Each row is a point on a landscape with many valleys, with its height.
A ball rolls from a point to the lowest of its 2 nearest points, and stops where none of them is lower. Distance is the straight distance between rows; heights are no part of it.
Moru: [ 85 141 115  99 138 120  90 131  62 134 119 118  93 140 150 130 132 148
 127 103 155 136 142 130 136 114 157 135]  (h 494)
doku: [ 75 135  60 104 201 119 152 197  49 143 128 100  55  69 143 122 145  82
 153  74 138 145 128  93 130  90 112 121]  (h 538)
saguz: [110 167 172 158  98 157  82 108 163 199 122 160 119  84 161 146 180 143
 113 145 114  84 137 107 125 134 121 161]  (h 409)
Guz: [118 137 115 147 151 112 136 126 111 103  95 114 109 154 115 127 158 140
 104 114 127 141  98 136 143 129 146 155]  (h 488)
por: [114 144  49 130 159 137 166 183  95  84 171  73 110  90 112 121 145  94
 131  88  82 127 139 127 129  90 113 112]  (h 606)
Rudu: [181 144 198 147  88 153 136 121 189 112 163 117 168 115 138 127 132 144
 112 154  70  99  90  99 155 143 125 132]  (h 229)
bok: [160 145 160 175 122 124 139 144 130 131 120 138 107 130 147 113 187 162
 119 120  86 137  94  77 115 132 142 124]  (h 672)
pupid: [121 145 167 131  79 160 102 123 237 181 149 174 163 102 118 155 141 134
 140 161 110 101 130 132 124 139 100 108]  (h 309)
soguv: [117 140 100 108 108 129  81 155  90 139  92 128  87 142 154 157  79 100
 143 150 208 123 195 174 140 112 126 132]  (h 620)
dalen: [129 145 179 181  88 114 135 145 123 146 121 116 134 126 145 139 142 164
  92 124  88 122  81  92  93 136 121 126]  (h 686)
Zur: [119 100 113 133 155 109 171  72 114 116 155 128 132 127  75 109 143 127
 126  95 101 195 113 111 132 185 142 144]  (h 292)
labo: [132 140 153 135  93 115 125 137 165 119 153 136 137 139 100 135  48 116
 105 220 159  77 137 183 146  98 115 102]  (h 150)
nuri: [100 174 150 128 129 162  75 140  83 158 104 143  90 155 167 152 168 133
 137 132 111  85  95 106 112 128 140 135]  (h 470)
pom: [ 65 100  79 144 173 115 192  99 113 109 172 110 122  98  97  88 146 122
 117  82 121 179 175 142 136 133 111 153]  (h 404)
Vut: [ 72 104  94 157 162 115 184 124  81  81 172  66 101 126  75  94 116 116
 108 116 107 168 136 156 159 108 111 162]  (h 447)
kado: [112 123 136 130 135 149 136 124 140  96 119  83 153 159  82  81 117 141
 143 116 136 152 153 130 133 135 112 132]  (h 505)
fibi: [106 106 112 121 164 116 110 102 109 127 118 147 149 127 140 115 116 137
  95 157 150 140 129 202 134 151 132 131]  (h 437)
futo: [ 79  82 172 152 133 125  85  58 138 161 114 198 143 150 112 131 185 165
 125 149 107 136 116 105 119 157 128 147]  (h 350)
gat: [117 116  81 147 115 147 133 159 135  79 148 123 135 135  75 121  59 122
 144 188 152  91 137 203 137 130 133 105]  (h 85)
Resit: [168  76 124 110 177 145 138  56 154 143 136 192 175  71 162 123 157 131
 180  91  91 163 106  95  69 188 141 164]  (h 542)
les: [136 119 170 163 137 144 110  52 166 167 163 153 163  95 122 135 120 149
 129 149  65 114 100  96 125 194 146 109]  (h 626)
kel: [119 136 179 163 111 138  90  76 197 217 140 181 141  56 150 155 167 127
 118 153  74 117 123 116 117 153  92 152]  (h 374)
Momuf: [150 134  98  74 141 134 126 121 139 126 166 138 155 114 121 132 155 125
 145  77 124 117 131 126 114 125 140  90]  (h 354)
lebir: [125 160 191 144 110 137 121 130 161 142 129 108 139 142 126 131  74 141
  83 199 136  84 119 135 153  85 125 117]  (h 189)
pulop: [153 141 138 144 151 134 109  70 151 149 131 160 142  94 141 114 143 143
 125 125 107 111  96  99 103 167 154 119]  (h 643)
sokan: [139  77 119 157 174 119 171  64 117 110 150 157 141 116 109 116 196 135
 129  84  61 179 115  94 125 185 149 120]  (h 339)
dugaz: [132 119  87 130 153 135 133 103  95 115 132 147 133  91 143 104 197 133
 125  76  95 161 150  89 105 132 142 139]  (h 412)
des: [133 151 165 157  80  87 133 134 122 122 107  74  97 146 139 131 101 161
  97 156 138 120 130 124 122  83 119 161]  (h 712)
Zabep: [160 114 186 160  92 147 136  73 203 130 166 105 177 121 121 131 108 119
 137 171  77 110 135 135 162 171 145 123]  (h 176)
ruv: [161 154 122 150 144 110 128 116 120 135 111 142 107 121 150  97 163 129
 138 114 113 122  89  83  86 141 144 118]  (h 658)
Fofik: [122 135 123 123 115 122 118 195  74 103  96  70  82 199 152 171  90 104
 125 161 157 124 138 162 147  60 111 129]  (h 572)
fodob: [112 129 173  91 114 116 107 126 145 165 106 146 150 143 135 134 161 152
 123 105 139 138 112 116 124 133 121 120]  (h 271)
ler: [113 123 125 121 120 130 134 181  94  84 110  62 130 183 121 143 103 131
 109 162 147 106 120 191 144  73 109 137]  (h 592)
zamod: [175 148 122 145 101 134 124 161 138 123 124  83 162 149 114 148  85 130
 113 155 143  92 142 152 130 100  96  90]  (h 385)
ful: [124 116  23  98 145  96 165 161 147  91 136 154 116  95  86 116  91  89
 155 115 191 150 164 133 123 118 134 115]  (h 351)
rul: [129 145 172 105 137 116 118 223  53 119  75  94  50 179 176 128 144  89
 156  97  90 125 115  72 139 122 155 129]  (h 442)
nofa: [181 133 106 125 108 145 125 162 156 111 145 134 154 134 121 152 122 131
 121 141 162 117 179 146 134 108 121  62]  (h 361)
Kupun: [147 121 108 150  78 118 132 153 149  86 137 148 152 154  93 117  63 121
 125 223 179 108 168 196 146 111 116  91]  (h 122)
Tafa: [147 131 152 140 127 153 141  73 133  97 161 131 136 146 109 109  70 120
 105 182 146 117 114 177 145 160 124  95]  (h 80)
Vupa: [124 126 108 111 135 121  89 122 125 133 121 151 156 128 131 128 105 125
  95 168 200 100 168 189 164 127 132 132]  (h 413)
nove: [138 163 213 153 102 158 146 133 154 159 132  90 170 161 128 173  93 131
  96 200 107  90 117 112 138  51  90 136]  (h 231)
misu: [130 138 109 158 136 150 143 121 109  81 139 120 125 130 106 106  68 105
 102 168 167 123 130 192 138 137 112 108]  (h 37)
Zani: [126 106 131 129 119 112 123  63 184 115 121 169 159 122 120 111  76 105
 138 175 174 132 134 183 150 185 134 148]  (h 303)
rike: [124 135 169 163  86 101 134 137 117 130 108  81  98 150 134 135 115 189
 102 147  99 114 101  88  91 112 129 146]  (h 699)
leme: [156 129 200 142  88 156 135 139 223 154 152 146 162 109 132 152 153 160
 119 191 108 110 104 116 156 108 102 107]  (h 273)
Katu: [143  79 191 163 131 124 122  35 179 182 149 162 166  79 141 154 135 119
 166 146  41 132 101  99 126 223 152 113]  (h 608)
dus: [129 155  84  85 145 117 127 147  92 125 119 121  73 127 160 126 145 128
 123  85 152 154 143 120 127 103 161 113]  (h 528)
Dutun: [132 103 120 172 142 144 135 107  99 109 135 155 129 111 125 102 203 136
 111  73  78 168 102 106 128 161 143 153]  (h 377)
sanos: [163 108 112 115 152 145 122  92 135 154 109 172 130  89 140 121 149 152
 122  89 162 179 148 110 106 172 137 137]  (h 485)
lamam: [102 123 138 157 129 102 126  99 106 117 124 124 124 136 114 103 135 158
  99 140 134 150 127 171 128 153 143 141]  (h 460)
Lufuv: [150 133 122 140 132 117 122 133 136 137 123  79 169 120 101 131 108 103
 117 119 111 102 143 161 113 142 102 108]  (h 411)
Birit: [148 163 155  99 102 152 155 183 123 116  99 135 117 169 144 108 166 116
 135  94 115 135  99  98 116 117 135 101]  (h 357)
taror: [143 132  88 124 163 157 117 103  92 125 117 156 115  74 170 121 182 137
 134  87 157 160 157  83  97 148 148 176]  (h 448)
fipif: [158 157 118 107 103  96 144 195  74 129 115  93  68 137 150 130 136 127
 106  86 139 148 120 109 126 103 140 129]  (h 560)
mida: [148 134 128 115 118 122 156 142 129  93 162  91 143 140 113 120 146 141
 113 103  70 112 100 139 124 102 147 119]  (h 269)
dopi: [130 157 108 117 132 113 101 184  94 123  87  82  88 155 131 149  90  93
 134 130 177 118 146 146 132 100 107 107]  (h 595)
rek: [ 63 112 172 157 125 109  85 126  59 177  96 126 100 185 125 135 138 166
 102 142 131 134 113 123 123 132 120 140]  (h 419)
Pire: [136 131  57 118  95 138  95 160 115 111 117 167 121 152 128 147  83 118
 149 151 227 128 197 167 140 129 124 118]  (h 637)
fep: [127 140 166 115 123 142 123 193  95 121  86 129  81 153 173  91 177 117
 146  84 107 138 108  69 131 117 152 132]  (h 395)
Sutor: [104 178 166 119  94 188  85 137 142 172 105 144 110 127 169 145 165 139
 133 144 107  80 112 101 126 131 124 139]  (h 441)
koz: [183 155 123 116  86 147 185 203  98  70 117  89 143 184 133 188  69 129
 135 143 118 100  87 113  98  35  96 157]  (h 299)
vekin: [149 117 162 132  98 145 143  85 168  95 161 131 150 146 111 129  91 151
 124 162 116 132 145 160 154 158 124  95]  (h 120)
Fisek: [130 156 155  83 136 141 105 206  79 118  72  93  83 190 163 165 136  63
 161 100 134 111 138  98 148  98 139 111]  (h 483)
midu: [149 159 158 119 106 145 133 195  96 117  93  61 128 201 158 185  99 110
 124 148 128 103 137 118 149  57 114 143]  (h 545)
samip: [153 135 118 104 113 152  90 124 166 141 138 158 148 117 129 151 115 137
 114 152 170 108 158 150 155 133 126 100]  (h 386)
tatad: [ 75 124  50 129 209 128 181 183 101 132 147 133  83  65 148  84 175  90
 128  73 116 159 122  81 128 108 115 130]  (h 491)
Mezam: [ 88  91 164 122 153  92 101  41 152 179 112 194 153 135 108 122 124 152
 132 166 135 136 101 131 123 146 142 164]  (h 311)
vogof: [122  97 124 112 146 106 122  66 179 148 108 183 142 121 122 113  99 151
 143 158 185 159 115 154 130 156 143 165]  (h 265)
fogi: [124  89 100 112 156  93 157  62 139 115 147 146 145 109  95  96 106 132
 142  96 143 180 139 133 112 158 151 146]  (h 240)
robol: [159 158 145 110  79 135 150 198 143  99 127 108 134 183 131 188 107 136
 143 154 121  68  92 132 101  54  91 111]  (h 263)
laf: [ 91 160 153 126 126 145  79 125  71 160 109 120  88 173 155 149 129 137
 121 137 142 117 119 130 137 110 124 128]  (h 456)
zes: [145 158 144 116  91 144 160 179 147  81 138 114 149 154 136 154 143 142
 129 123  80  78  68 134 106  91 124 120]  (h 226)
nor: [166 141 114  81 162 150 101 114 172 152 138 173 171 108 146 130 154 137
 137 106 156 114 156 122 138 119 151  76]  (h 388)
nevim: [103  95  65  83 168 115 144 127 142  96 155 130 116 100 105 100 112 128
 135  89 166 170 154 137 127 121 150 130]  (h 302)
Buse: [106 109 102 151 152 119 162 110 121  67 146  69 140 160  70  86 108 104
 126 125 125 144 140 169 155 114 119 154]  (h 476)
favul: [138 118 111  99 132 118 147 111 127 101 175 119 152 119 101 144 128 129
 126  81  93 118 131 146 136 152 158 121]  (h 314)
Numuz: [173  97 102 120 154 139 138  86 150 155 130 165 143  55 160 105 176 155
 174  73 133 178 133  94  98 183 131 131]  (h 513)
kiku: [141 132 138 180 147 120 129 104 126 120 127  87 155 125 100 125 121 118
 111 123  82 101 109 144 101 179 117 117]  (h 434)
Nupif: [ 72 109  61  94 172 125 159 121  91 106 152 115 106 113 108 115 142 118
 132  84 143 155 171 122 147 109 128 152]  (h 356)
Moziv: [ 71 121 192 171 107 126  99  95 106 184 111 159 136 166  98 137 158 151
 100 145 111 125 112 105 120 135 106 137]  (h 384)
nof: [143 149 181  95 106 136 111 214 109 132  74  80  88 197 173 185 122  84
 149 158 120  88 152  84 155  68 136 120]  (h 517)
Likek: [167  59 158 141 153 132 113  55 166 154 153 202 184  71 182 117 192 125
 187  94  56 132  97  84  89 208 142 150]  (h 565)
libob: [ 85 115  93 116 119  97 121 116  95 113 121 140 103 105 125  77  56 136
 122 129 188 154 143 182 120 142 132 159]  (h 657)
dol: [ 84 103  81 124 148  89 123  94  54 127 142 117 105 108  96  99  85 127
 124  98 147 162 120 151 121 157 133 180]  (h 678)
tatop: [174  64 165 153 141 125 121  51 174 147 154 155 156  83 157 121 172 109
 168  98  52 149 104  95 125 218 148 106]  (h 586)
Teluz: [145 106 152 105 122  80 112  93 191 164 109 125 146 140 127 115 160 152
 129 110 139 141 124 121 135 133 112 116]  (h 223)
keki: [ 97 117  78  97 125 122  88 144  83 132 102 126 107 110 146 103  59 120
 137 142 219 122 150 170 130 136 134 155]  (h 641)
las: [138 117  24 115 114 114 143 193 148 104 126 136 114 140  70 122 109  95
 167 122 193 133 180 116 128  93 130 101]  (h 383)
desa: [102 140  44 121 167 114 170 201  77 117 147  78  74  81 127 127 125  77
 131  86 151 135 148 119 131  89 115 118]  (h 575)
nofe: [151 138 116 108  95 137 187 183 105  64 142 100 122 178 119 156  49 148
 123 161 136 130  89 143 132  48 121 139]  (h 332)
mimo: [ 92 134 167 139 111 149 108  83 221 225 142 192 172  67 121 160 133 115
 139 168 114 117 146 144 127 145  79 142]  (h 342)
Puza: [109 145  87 135 173 145 150 164  87 119 125 133 106  95 141  93 199  92
 142  54 107 154 140  89 116 121 116 135]  (h 451)
fom: [143 120 112  95 108  73 117  83 173 134 117 125 149 124  93 127 125 132
 132 122 140 124 133 123 128 125 154 132]  (h 166)
Fipub: [149 148 152  94 103 134 110 192 148 147 101 133 131 139 141 124 139 135
 130 107 152 115 134 111 142 121 130  88]  (h 320)

For each start below, name the point where the ball stops.
ruv: fogi
nof: fom
desa: fogi
Guz: nofa
Numuz: fogi
nuri: misu
nove: misu
